Each scene shows the same named points in several views. A view is turned or mirrored, shifted and resized as a whole, has a little noise and may leave points out.

Scene 1
View 1
K_478: [-24  11   2  -5 -18  -3 -24  10  -1 -12   8   5  -2 -12  -8  17  -4  16
  -7  14 -17  13  -1  11   7  -4  -4  -2 -11  -2  21  -2 -11   4   4]
K_654: [-24   7   0   3 -14  -3 -27  21   6 -21   0  13  -9  -7  -5  18  -8  22
   5   4  -2   8   4  24   2  -1 -15  -2 -22  -2   5  -3 -11  11   8]
K_461: [-25   8  10 -12 -16   5 -15  -3   0  -6  11   3 -15 -14   0   1  -4   1
 -11  14 -10  26  -1   0   9 -15  17  -1   2  13  27   2  -3 -10  -1]
K_356: [-43  -7  -1  -8 -23   8 -31  13  22 -28  -1  21 -15   4 -26  17   4  33
 -14  26  13   6  11   6   4 -15 -20  13 -40  44  -1   4 -51  27  17]
K_240: [-25  -2   3  -1 -21   2 -20  25   2 -15   1   9 -12  -8   1  -1   1  11
   3   5  -1  17  13   4 -12  -2   3  -8  -8  17  -1 -19 -12   2   8]
K_197: [-26   6   1  -6  -5  -3 -18   4   0  -6   8   9  -8 -16 -12  10  -8  20
  -3  11 -10  16   0  10  14 -15  -2  -2 -13  -1  25   3  -2   4  -7]
K_457: [-23   1  12  -8 -35   5 -19  14  -2 -11   8  -1  -9  -8   6  -3   8  -3
 -13  16 -15  24   7  -8 -13   1  17  -5   7  23  10 -18 -17 -10  13]
K_50: [-31  -2   1  -7  -9   2 -18   9   6 -12   4  14 -16 -11 -11   2  -5  19
  -1  11   2  18   8   5   7 -17   0  -1 -15  16  13  -1 -11   7  -3]
K_823: [-21  10  11  -5 -17   7 -17   4   5 -15   4   9 -21 -11   9   1  -9   0
   1   5   1  25   1  11   5  -8  11  -1  -3   9  17   2   3 -11   7]
K_775: [-26   5  -3  -4  -6  -8 -20  13  -3  -6   9   7  -2 -16 -14  14  -6  24
  -1  10 -17  11   1  12  10 -10  -6  -7 -14  -8  21  -5  -4   9  -8]
K_466: [-19  19  14 -12 -20   2 -17  -9  -5  -3  14  -3  -7 -16   2  10  -5  -2
 -15  18 -23  25 -10   5  14  -9  16   0   7  -1  39   6   2 -16   1]
K_135: [-26   3   4  -6 -29   1 -26  19   3 -16   4   5  -4  -5  -6  11   5  14
 -11  17 -12  14   7   3  -8   0  -1  -2 -11  17   7 -13 -26   6  14]
K_903: [-16  13  11  -4  -7   2 -11   1  -5  -4   8   4 -21 -19  12  -5 -15  -5
   6  -1  -6  29  -3   9   9 -11  20  -8   9  -6  26   0  25 -20  -7]
K_59: [-36   0  -1  -5 -11   2 -26   9  16 -22   1  20 -17  -4 -19  16  -5  28
  -5  16  10  10   6  14  10 -17 -15   9 -32  22   9   8 -28  19   6]
K_936: [-33   9  -1  -6  -6   1 -26  -1  17 -20   2  21 -18  -7 -19  22 -13  29
  -5  16   8   9  -1  21  24 -20 -18  12 -35  11  19  20 -20  17   4]
K_787: [-26   1  -1  -4 -16  -4 -23  19  -2 -10   6   6  -3 -11 -10   8   0  19
  -3  11 -14  13   7   5  -2  -4  -3  -7 -11   5  10 -13 -14   7   1]
K_185: [-26   2   0   0 -10  -1 -22  18   7 -18   0  15 -15  -9  -6   8  -7  20
   7   2   5  12   8  15   3  -8  -7  -2 -19   6   6  -5  -7   9   2]
K_87: [-26   3   1  -4 -11  -1 -20  12   2 -12   5  10 -12 -13  -7   6  -6  17
   1   7  -4  16   6   9   5 -11  -1  -4 -12   5  13  -5  -5   4  -2]
K_583: [-20   9   6  -5 -13  -1 -18   9  -4  -7   9   4 -10 -15   1   3  -5   6
  -1   6 -14  21   1   7   4  -6   9  -7   1  -1  21  -6   5  -6  -3]
K_616: [-21  -1   6  -5  -9   2 -11  15  -5  -6   5   7 -19 -17   5 -13  -7   3
   7  -1  -3  26  11   0  -5 -11  17 -12   5   8  11 -15  12 -10  -8]
View 2
K_240: [-27 -22 -16 -21  18   5 -11 -28  15   9   2 -10   2   5  -9  21  10  -4
  -3  16  -7 -22  -8   8  20 -16   3 -11 -13 -21  -6   0   6 -10 -13]
K_823: [  4 -12 -26 -24  18   9 -14 -28  19  13 -17  -4 -11  -8 -14   2   3  -7
  -3 -13 -18 -20  -5  12   5   4  -4  -8 -10   1  -7   2 -18 -17 -12]
K_903: [ 19 -23 -33 -15  14  -2   2 -24   9   6 -21 -18 -13 -12 -16 -31  -5 -15
  -9 -25 -13 -31   4  21  -7   5 -10  -5  -9  16 -12   4 -22 -25 -13]
K_654: [-27  -6 -10  -9  23  19 -29 -27  26  15  17 -12  10   5 -12  19  13 -24
  16 -10 -10 -17   4  -2  26  -2  14 -19   1 -19 -14  24  -4   1 -27]
K_356: [-29  26 -15 -37  17  27 -64 -30  38  27  39  27   6  15   5  74  24   5
  16  12  -6   8 -28 -24  13 -12  14 -23 -24 -47   6  15  -3  12 -21]
K_466: [ 30  -1 -43  -6  16  -6 -18 -29  11  32 -30   5 -26   8  -6 -21  -6 -18
   8 -17   3 -21   2   4  -3  -1 -29  -9  -6  12 -26   5 -12  -5 -12]
K_787: [-17 -10 -22  -9  15   1 -22 -25  15  17  13 -10   5  16  -1  11   8 -17
   9   6   8 -19   0  -2  14 -19  -3 -15 -10 -19 -18  13   6   1 -18]
K_775: [ -4  -2 -27  -1  13   2 -26 -21  15  18  25 -14   7  11  -1  -7   6 -30
  14 -12  11 -17   8  -6   2 -10  -1 -17  -8  -9 -25  26  -3   2 -24]
K_59: [-17  19 -18 -28  16  23 -51 -27  32  19  36  11  10   4   0  40  18  -9
  14 -10  -8  -2 -12 -14   5   0  12 -20 -17 -28  -3  23 -14   2 -25]
K_583: [  4 -16 -30 -10  16  -3  -9 -24  11  14  -7 -12  -7   4  -8 -12   1 -17
   2  -9  -2 -24   4  10   3  -7  -9 -10  -9   0 -19   8  -7 -10 -15]
K_478: [ -3   1 -27  -4  19   5 -28 -27  18  26   2  -3  -4  15  -4   3   5 -24
  17  -8   4 -15   4  -6  14  -9  -7 -16  -2 -10 -23  17  -1   5 -21]
K_135: [-19  -4 -21 -14  22   7 -27 -31  19  27  -2   4  -6  18  -3  29   9  -6
  10  17   2 -14  -9  -5  26 -19  -6 -14 -10 -25 -13   3  10   4 -12]
K_457: [ -1 -16 -31 -20  19  -6  -8 -30  11  23 -26   5 -18  13  -4  13   1   3
  -6  22   0 -21 -13   9  13 -22 -19  -6 -17 -11 -11 -13   6  -8  -2]
K_185: [-21  -9 -15 -19  16  14 -24 -25  22   9  21 -11  10  -1  -8  15  12 -15
   6  -8 -11 -17  -2   0  12  -3  14 -16 -10 -16  -8  18  -8  -7 -24]
K_461: [ 19  -3 -38 -22  13  -3 -19 -28  13  21 -13   4 -18   3  -3  -5  -1  -7
  -2  -7  -3 -17  -8   6 -11  -5 -17  -8 -19   0 -13   2 -14 -12 -10]
K_197: [  5   2 -30 -10  11   4 -28 -23  16  17  20  -7   3   6  -1  -7   4 -23
  10 -19   4 -16   3  -3  -6  -4  -4 -15 -13  -7 -20  22 -12  -1 -23]
View 3
K_50: [ 12   0  -2   4  -2  26 -22   6  -7   7  -4  -6  -6   5   4  19  10  -4
   3   9  20  -4  20 -28   8 -18 -32   1  18  12   6   2  16  -7   4]
K_775: [ 24   7 -24  -5 -19  26 -15  14  -4   1 -11  -3  -6   1  10   7  20  10
   7  10  26  -9  21 -27  22 -11  -9 -14 -12  18  10 -10   8  -9  -8]
K_478: [ 18  11 -22   5 -16  23 -10  18  -9   4 -18   0 -14 -11  11  19  24  12
  -9   3  16  -5  24 -30  18  -8  -5  -4   0  18  19  -8   5  -9  -6]
K_356: [ 24  12 -14  19  26  44 -28  35  -7 -11 -19 -12  -1  12  16  38  21  16
 -11  10  25  -4  47 -39 -10 -38 -66  37  70 -19  19   0  15 -36  -2]
K_135: [  1  13 -11   8  -1  25  -6  30   2  -6 -17   2 -11  -5  16  27  16  14
 -30   0  18  -7  28 -26   7 -16 -20  18  25  24  18  -3  -4  -6  -1]
K_185: [ 15   8   2   2   0  25 -24  19  -6   3  -3  -5   8  -6   7   8  12   7
  -4  18  20  -8  11 -29   9 -11 -23   8   5   8  12   2  17 -16   5]
K_583: [  4   1  -6   0 -21  16 -10   2  -6  14  -5   1 -15 -11   4  15  14  -4
  -9   3  12  -4  11 -23  22  -1   0 -12 -10  32  10   0   7   9   2]
K_654: [ 20  16  -5   3   1  27 -21  31  -5  -3  -9  -5  12 -13  12   5  18  18
 -12  21  19 -11  14 -31  10  -7 -15  11  -1   4  20  -1  15 -25   2]
K_87: [ 13   3  -5   0  -9  24 -18  10  -6   6  -5  -4  -4  -2   6  13  14   1
  -2  10  20  -5  15 -27  13 -11 -17  -3   2  18   9  -1  13  -6   2]
K_59: [ 30   8 -12  11   9  37 -30  22 -13   0 -12 -13   1   3   7  22  21   8
   3  15  21  -3  32 -38   0 -27 -46  14  35 -14  17  -2  23 -31   1]
K_240: [-10   9  11   2   4  19 -11  24   5  -3  -3   3   3  -4  10  15   3   4
 -27   9  20  -9   9 -21   6 -12 -20  19  13  29  10   7   3   1   8]
K_457: [-18   2   1   8 -11  15   1   9   0   8 -11   5 -27  -7   9  36   7  -6
 -33 -11  10   0  21 -20  11  -8 -12   9  24  44  11   4  -6  17   4]
K_197: [ 24   1 -18   0 -19  27 -18   5 -11  10  -9  -4 -12  -1   4  13  22   1
  11   6  20  -3  21 -30  20 -12 -13 -17  -4  13  10  -6  14  -7  -3]
K_823: [  1  -1  11  11 -10  13 -17  -2 -14  24  -4  -3 -14 -20  -4  22  10 -12
 -15   2  -1   3   9 -28  14   4  -8  -2   4  22  15   7  16   4  14]
K_936: [ 46   7 -19  13   0  37 -36  13 -24  10 -15 -16  -3  -7   2  21  29   7
  15  17  14   1  33 -44   8 -18 -37   2  23 -24  20  -3  30 -37  -1]
K_903: [  1  -9  10   2 -29   8 -14 -18 -15  32   3   0 -19 -20  -9  13   8 -22
  -2   1  -1   4  -2 -24  26  11   8 -23 -25  34   7   6  19  19  13]
K_616: [-15  -7  16  -6 -13  12 -11  -5   0  14   8   3  -7  -2  -2  10  -3 -17
  -6   5  16  -5  -3 -18  18  -5 -10  -8  -8  43  -2   6   9  21  11]
K_466: [ 12   0 -19  11 -34  15  -3 -10 -20  25 -19   1 -41 -20   1  34  25 -10
 -10 -15  -3   8  25 -30  25   5  11 -24  -5  32  18  -7   5  14  -1]
K_787: [  8   9 -13  -2  -8  24  -9  23   2  -6 -11   1  -4   2  14  14  14  11
 -12   6  26 -11  20 -23  14 -15 -16   3   6  27  11  -5  -1  -6  -5]
View 4
K_87: [ -2 -11  -7   4   7   7   0 -10   4   1  20  -8  15 -18 -14 -17  -6  12
  -5   1   4   7   0  -9 -10  -6  -9  -1   6  12   3  -7  -5  -3   8]
K_936: [ -5 -23  10  29  -1   5   4 -14  11  10  26 -27   4 -22 -13 -28  -2  38
  -5  19  10  11 -10 -15  -9 -13 -19   6   9  22   5 -30   5  -6   1]
K_775: [  3  -6  -2   6   3   6  -9  -6  -8  -4  25 -11  19 -15 -16 -23 -13   8
  -9   6   1   3   3 -11  -7 -12 -11   2   6  15  -2 -12   4  -1   5]
K_356: [-20 -51   3  44  -2  28  15 -17  21  15   5 -18  22 -24   5 -26  -9  43
   4   0   2  21 -11   1  -2 -20 -22   7  17  28  21 -21   0   3   9]
K_461: [ -2  -5 -12   3  11  -1  15 -13   4  -5  22  -1  15 -23 -32 -16   3   3
   5  -6  17   5 -16 -17   0 -10  -9   9  -1   5  -8  -2  -7  -1  16]
K_654: [ -4 -19  -2  10   9  13  -3  -9   1   0  15 -14   9 -13  -2 -15  -1  18
  -8  12   1   4  16  -5 -14  -3 -15   1  12  20  13 -14  -2 -10   3]
K_583: [  3   0 -12  -5  13   2   4  -9  -2  -7  22  -2  14 -17 -23 -13  -1  -1
  -2  -1   9   1   0 -12  -6  -4  -8   4   2   6  -3  -2  -6  -5  12]
K_823: [ -4  -6 -13  -2  16   0  15 -14   9  -2  19  -4   5 -18 -24  -8  12   9
   2   1  16   5  -5 -13 -10   2  -7   5   1   5   1  -2 -14  -9  11]
K_478: [  0 -12  -4  10  10   9   2  -8  -8  -8  19  -8  16 -16 -16 -17  -5   5
  -2   6   8   2   5 -10  -1 -12 -15  11   8  18   0 -11   4  -4   9]
K_616: [ -1   1 -21 -16  12   2   3 -11  10  -2  20   4  16 -16 -24 -11  -1  -1
  -3 -13   4   8  -5 -10 -14   4   2  -7   0  -1  -1   9 -18  -2  12]
K_903: [  5  14 -15 -19  16 -10   7 -11   3  -7  29  -1   4 -19 -36  -9  10  -3
  -2   2  16   0  -6 -19 -13   6  -3   1  -6  -2 -10   1 -14  -9  11]
K_50: [ -6 -16  -7  10   3   8   4 -14  12   5  20  -9  16 -20 -16 -20  -5  18
  -2  -3   4  12 -10  -9 -10  -8  -9  -2   5  11   4  -8  -8   0   8]
K_240: [ -8 -20 -16   2  14  18   6 -12   8   0   7   1  20 -15  -5 -10  -2   8
   0 -10   0  10   7  -1 -10  -2  -7  -3   9  12  14   3 -14  -3  11]
K_787: [ -2 -15  -9   7   9  15  -2  -8  -4  -4  15  -5  23 -16  -8 -17 -11   6
  -4  -3   0   7   7  -5  -5 -11 -11   3   9  17   6  -4  -1   0  10]
K_59: [-10 -31   3  28  -1  15   5 -14  15  11  18 -19  14 -22  -5 -25  -5  35
  -3   8   4  15  -9  -7  -8 -13 -17   3  11  22  12 -21  -1  -2   5]
K_135: [ -8 -27 -10  15  13  20  11 -11  -1  -4   5  -2  24 -17  -6 -13  -5   8
   4  -6   5   8   6  -1   0 -12 -14  11  11  20  11  -3  -3  -1  14]
K_466: [  4   3  -9   0  16  -6  16 -11 -10 -13  26  -1  12 -22 -37 -14   5  -7
   5   2  23  -3 -11 -20   6 -10 -13  20  -2   7 -16  -4   1  -4  18]
K_457: [ -7 -16 -21   2  18  13  21 -13   2  -8   8   8  24 -20 -20  -8   2  -5
   9 -17  12   7  -4  -5   3  -9  -8  11   5   8   3   9 -11   0  21]

Which points are out of place in each view (at most two, in the order of its rows)? Write - if all are in place.
view 1 => K_457
view 2 => -
view 3 => -
view 4 => -

Scene 2
View 1
K_214: [ -1  10  -1 -20  10 -29   9 -16 -12 -36  -4  -2 -11   5 -31   3  20  -5
 -14   9   8   6 -20   7   7  19  34  13 -17   1  44  18 -30  -5 -19]
K_127: [ 20  11   7  -1   7 -22  19 -12 -16 -37  -1  -6  -1   3  -7  12   3  -3
 -11  -1   4 -10  10  20   0 -20   5 -15 -29 -20  33   4 -13  -8 -25]
K_392: [ 10   5   9  -8  13 -23  20  -5   5 -20   7   5  -1  -6 -12  -1   4  11
  -8  10   0  -8  22   6  -3 -20  -1 -24 -17 -17  18   0 -15 -13 -11]
K_273: [ 12  24  -1  -8  10 -18  19  -4   1 -31  -2  -4   8  -1 -18  -3  11  18
 -14   7 -11 -10  15   2   3  -8  10 -24 -24 -10  24   0 -20 -18 -20]
K_631: [ 12  19  -6 -12  12 -23   4   2   7 -22  -1   4   5  -2 -20  -7  11  16
 -11   9  -4  -8  16  -2   6   1  10 -17 -11 -11  23   1 -14 -14  -8]
K_383: [ 17  17 -19   3  13  -5   0   9  16 -14   4   3   9  -8 -20  -1   8  18
 -17  -1  -2 -16  23  -9  15  -2  16 -27 -25  -6  25  -1 -10 -23 -10]
K_439: [ 33  -3 -10   8  15 -14 -10   4  -2 -11   3   6  -5  -8  -6  12  -5  -6
  -8  -7  29 -14  28  14  12 -14   3 -12 -14 -24  29   6   7  -6  -3]
K_467: [ 39  26   9 -12   9 -37  10  -7 -24 -40 -16  -8   2   8   0   7  -1   3
  -2   7   3 -15  26  27  -4 -20 -14 -12  -7 -33  25  -4   1   5 -15]
K_929: [ 10  16  12  -6  13 -21  31  -3  10 -25   8   4   8  -6  -8  -5   4  26
  -8  14 -16 -11  33   3  -7 -32 -12 -42 -22 -19   9  -8 -17 -20 -14]
K_895: [  2   4  11 -26  16 -38   8  -9   1 -20  -1  10 -10   0 -23  -8  12   4
  -5  19   9   6   3   4  -2   4   7   1   5 -12  25  11 -19  -1  -2]
K_99: [ 14  29 -12 -20  15 -26  -3   8  12 -16  -7   7  10   0 -24 -15  13  25
 -11  16  -8  -9  20 -10   7  11   8 -18   0 -10  19  -2 -12 -12   2]
K_778: [  5  -8  16  -6  15 -21  22 -10   6 -18  12  10  -9  -9 -10   2   1   3
  -7   8  10  -2  19   9  -5 -26  -1 -21 -18 -17  19   7 -17 -13 -10]
K_325: [  6  43 -20 -30   9 -30  -6   0   2 -30 -17  -4   8   7 -39 -17  28  22
 -17  17 -14  -2  -7 -15  14  41  33   2  -5   5  35   5 -25 -10  -7]
K_771: [ 37  21   7  -7  10 -31  10  -5 -17 -34 -10  -5   3   5  -2   5  -2   7
  -5   5   2 -17  28  23  -4 -23 -10 -19 -11 -30  24  -5   0   0 -13]
View 2
K_439: [-39   9 -11 -16   2  13   7  12  32   4 -32   1   0  -7 -17  38 -14  38
 -17 -25 -46   9 -25  16   2   9  17  -3  38  -1 -13   3   2 -20   7]
K_467: [-17  -7   2  13  -2  -7   3   1  55   3 -14 -26  25  -1 -17  37 -21  35
 -29 -18 -33  12 -19   1  11  -5  -2 -25  -1 -17  -5  20   8  -9 -11]
K_99: [-32  -1   7  -8   4  -7  -5  18   9  23  -1 -18  -5 -14 -13  29 -15  17
 -27  -8 -30  13 -24  13  -3  -7 -26   1  28 -24   3 -17 -22   8  23]
K_273: [-24   0   0 -21   9   5 -12  13  20   5 -17 -18  27  -7  -4  26  -3  12
 -33  -6  -8   8 -14   0   1 -13 -15   1  16 -36   0  -9  -5   6  15]
K_929: [-10  17   9 -13   9  11  12   7  28  13 -26 -32  29  -7   2  29   0  10
 -23 -22   4  17 -19  -7 -19 -21 -30 -22  27 -26   9  -7   3  -1  19]
K_631: [-30  -1   1 -16   4   1 -10  14  13  15 -12 -10   7 -12 -12  28 -11  17
 -27  -5 -18  15 -18   9  -2  -7 -16   4  24 -25  -3 -11 -13   9  23]
K_214: [-35 -24  -8 -25  -4   5 -47  11   7  -1 -20  20  23  -7 -25  19 -18  27
 -30  19  -5  23   1   8  17  -6  15  30  -7 -34 -23  10  -9  20  20]
K_325: [-39 -27   2 -14   2 -18 -46  22  -7  15  15  -3   1 -16 -20  18 -19  11
 -40  22 -25  11 -13  14  19  -6 -22  29   3 -46  -6 -17 -35  31  26]
K_383: [-38   9  -5 -30  14   9  -7  22   8   9 -15 -11   6 -11  -3  28   0  14
 -30 -12 -28  -1 -24  11  -2  -2 -12   7  42 -28   1 -27 -12  -2  21]
K_778: [-19  12   0 -19  -2  20   5   4  25  11 -42  -3  20  -8 -13  30 -11  27
 -14 -15   6  31 -11   2 -15 -12  -1  -5  25  -9  -9   7   7  -4  21]
K_895: [-26 -10   4  -5 -14   0 -16   6  14  18 -19   6   3 -14 -28  26 -27  30
 -15   4  -3  40  -9  13  -4 -10  -6   9   7 -13 -15  12 -11  17  27]
View 3
K_778: [  2  -5   1   1  -8  -4  -5  -8   0  14 -10  -4   3   2  21   0  10   9
  11  -1   0   7   0  12   4   8 -26   4   4  -4  -7 -12 -16  -2   1]
K_273: [  0  -3   3  -5 -24  -7   3  10   1   2  -4  10   9  -4  14   1  -1  11
   6   0   4   9  15   6   6  -7 -20  -1  11  -3  -6 -13  -6   6   9]
K_467: [  7 -14 -18  -8 -16  -5  -5   5   0   4  -1  -7   8  -6   4  -8 -16  16
   4  10 -19  10   9   5  -4   7 -17 -13   6   5  17 -26 -17   8   5]
K_392: [  4  -6  -3  -2 -15  -4  -5  -2   2   8  -7   3   4   0  20   1   4   9
   8  -3   0   6   8  10   5   3 -25   2   5  -5  -4 -15 -12  -1   5]
K_771: [  5 -14 -16  -8 -16  -6  -6   5   1   5  -2  -3   7  -2   8  -3 -10  16
   5   6 -16  11   9   7   0   7 -19 -12   6   2  12 -23 -16   1   5]
K_127: [ -2  -1   2  -2 -17  -8   2   5  -5  11  -4  -7  12  -2   5   0   2  17
   6  11  -6  13   6   6   2   3 -22 -11  11   4   3 -17 -20   8   3]
K_929: [ 10 -12  -4  -2 -17  -6  -5   1   0   4 -10  18   3  -5  28   9  -3  10
  11  -5   1   4  17   8  10   0 -37  -1  -2  -5  -3 -14 -14  -1   8]
K_439: [ -7  -6 -13  -7 -10  -9  -9   0   1   4   2 -11   5  15   2   3  11  13
   8   2 -16  18   4  17   1  11  -4  -6  15   1  -1 -15 -12 -21  -1]
K_383: [ -7  -3   0  -8 -24 -12   0  11   4  -5   1  13   6   8  13   9   9  10
   8  -7   2  14  18  14   8  -7  -9   0  16  -5 -14 -10   0 -15   7]
K_99: [  3  -8  -8 -10 -26  -5  -3   9  13  -8   1  12   0   1  16  -6  -4   4
   4 -11   2   3  16  12   2  -8  -2  11  14  -8  -9 -16  10  -1   8]
K_214: [-11  12  16  -1 -24  -2  10   5   5  12   0 -14  13  -4   2 -21   8   9
  -1   6  10   6  -4   7  -4  -6   1  10  27   1 -13 -12  -1  26   4]
K_631: [ -1  -6  -3  -7 -23  -6  -1   6   7  -1  -2   6   3   2  14  -3   1   8
   6  -6   1   7  11  10   2  -4 -10   6  15  -4  -8 -15   0   0   7]
K_325: [ -8   6   7 -10 -38  -4  10  18  13  -7   4   6   8  -5   5 -19  -1   4
  -1  -6  14   2  12   7   0 -20  10  17  29  -4 -17 -13  18  19  11]
K_895: [  2  -2  -1  -2 -16   3  -5  -6  10   9  -4 -10   2  -1  14 -20   4   4
   4  -3   3  -1  -4  11  -4   3  -6  18  13  -5  -8 -17   1  13   2]
View 4
K_467: [ 24  -9  27  17 -22   2   3  19  -7   9  -8 -26   9   8 -35  -4  -9  -9
 -20 -21   2 -12  37  14 -17   8  -8   0   6  -9 -14  12  12 -19   3]
K_631: [ -3 -12   9  18 -16   6  -1  14  -3 -12 -20 -30  -8  -7 -15   2   3  -8
  -7 -15   4  -3  10  11   8   2 -11  19  -1   2 -21  21   4 -13   4]
K_383: [ -6  -8  -1  18 -14   9   1  17  -9 -17 -24 -40 -17 -10  -4   5   0 -13
 -11 -21   7   5   7   7  21   6 -11  19  -3   3 -20  24   1 -16   3]
K_771: [ 23  -9  21  19 -24   4   5  17 -11   3  -9 -27   3   5 -27  -3 -11 -11
 -18 -23   4  -9  32  10 -12   8 -10   6   7  -8 -16  13   9 -20   5]
K_325: [-30 -10  14  15   7  -1 -11  19  18  -8 -31 -35  -7 -16 -25   6  24  -2
  -9   2  -1  -5   6  29  19   0   1  21 -17  15 -16  36   7  -7 -15]
K_778: [ 18 -13  14  26 -31  12   1  11  -5 -18  -1 -17   1   3 -15  -2  -2  -8
   0 -15   7  -7   8  -2  -6  -2 -20  32  12  -4 -26  17   2 -19  23]
K_439: [ 22  -8  -4  27 -26  16   4  28  -5 -13  -1 -48   1   9 -11  -6   7 -12
 -15 -38   2  -6  25   1   2   9 -22  19  12  -7 -10  17   5 -22   4]
K_214: [ -4  -4  19  24  -4   3  -6  30  33 -10   1 -20   6   3 -30   6  26   3
  -7   0   2 -10   6  15   5  -8  -3  41  -5  15  -9  38   2 -19   4]
K_392: [ 12 -13  15  22 -27   9   3  10 -10 -16 -11 -18  -3  -3 -17  -1  -7  -9
  -4 -15   7  -5   9   2  -2   0 -15  23   7  -3 -26  17   4 -17  17]
K_273: [  1  -4  17  16 -15   4   2  15  -4  -8 -15 -21 -11  -5 -18   7  -9  -9
 -11 -10   8   2   9  10   8   1  -5  20  -4   6 -21  23   4 -18  13]
K_99: [-14 -17   8  16 -11   5  -4  10  -8 -15 -32 -38  -8 -14 -15  -1   8 -10
  -6 -12   2  -4  10  15  12   4 -12  12  -4   1 -24  22   8  -6  -5]
K_127: [ 23   0  20  21 -22   5   5  23   4  -1   4 -19  -1   8 -24   6  -8  -6
 -16 -17   8  -4  20   7  -6   1  -7  22   3   3 -12  20   4 -27  17]

Which points are out of place in each view (at most two, in the order of its rows)? Write - if all are in place.
view 1 => -
view 2 => K_99
view 3 => K_325
view 4 => K_383
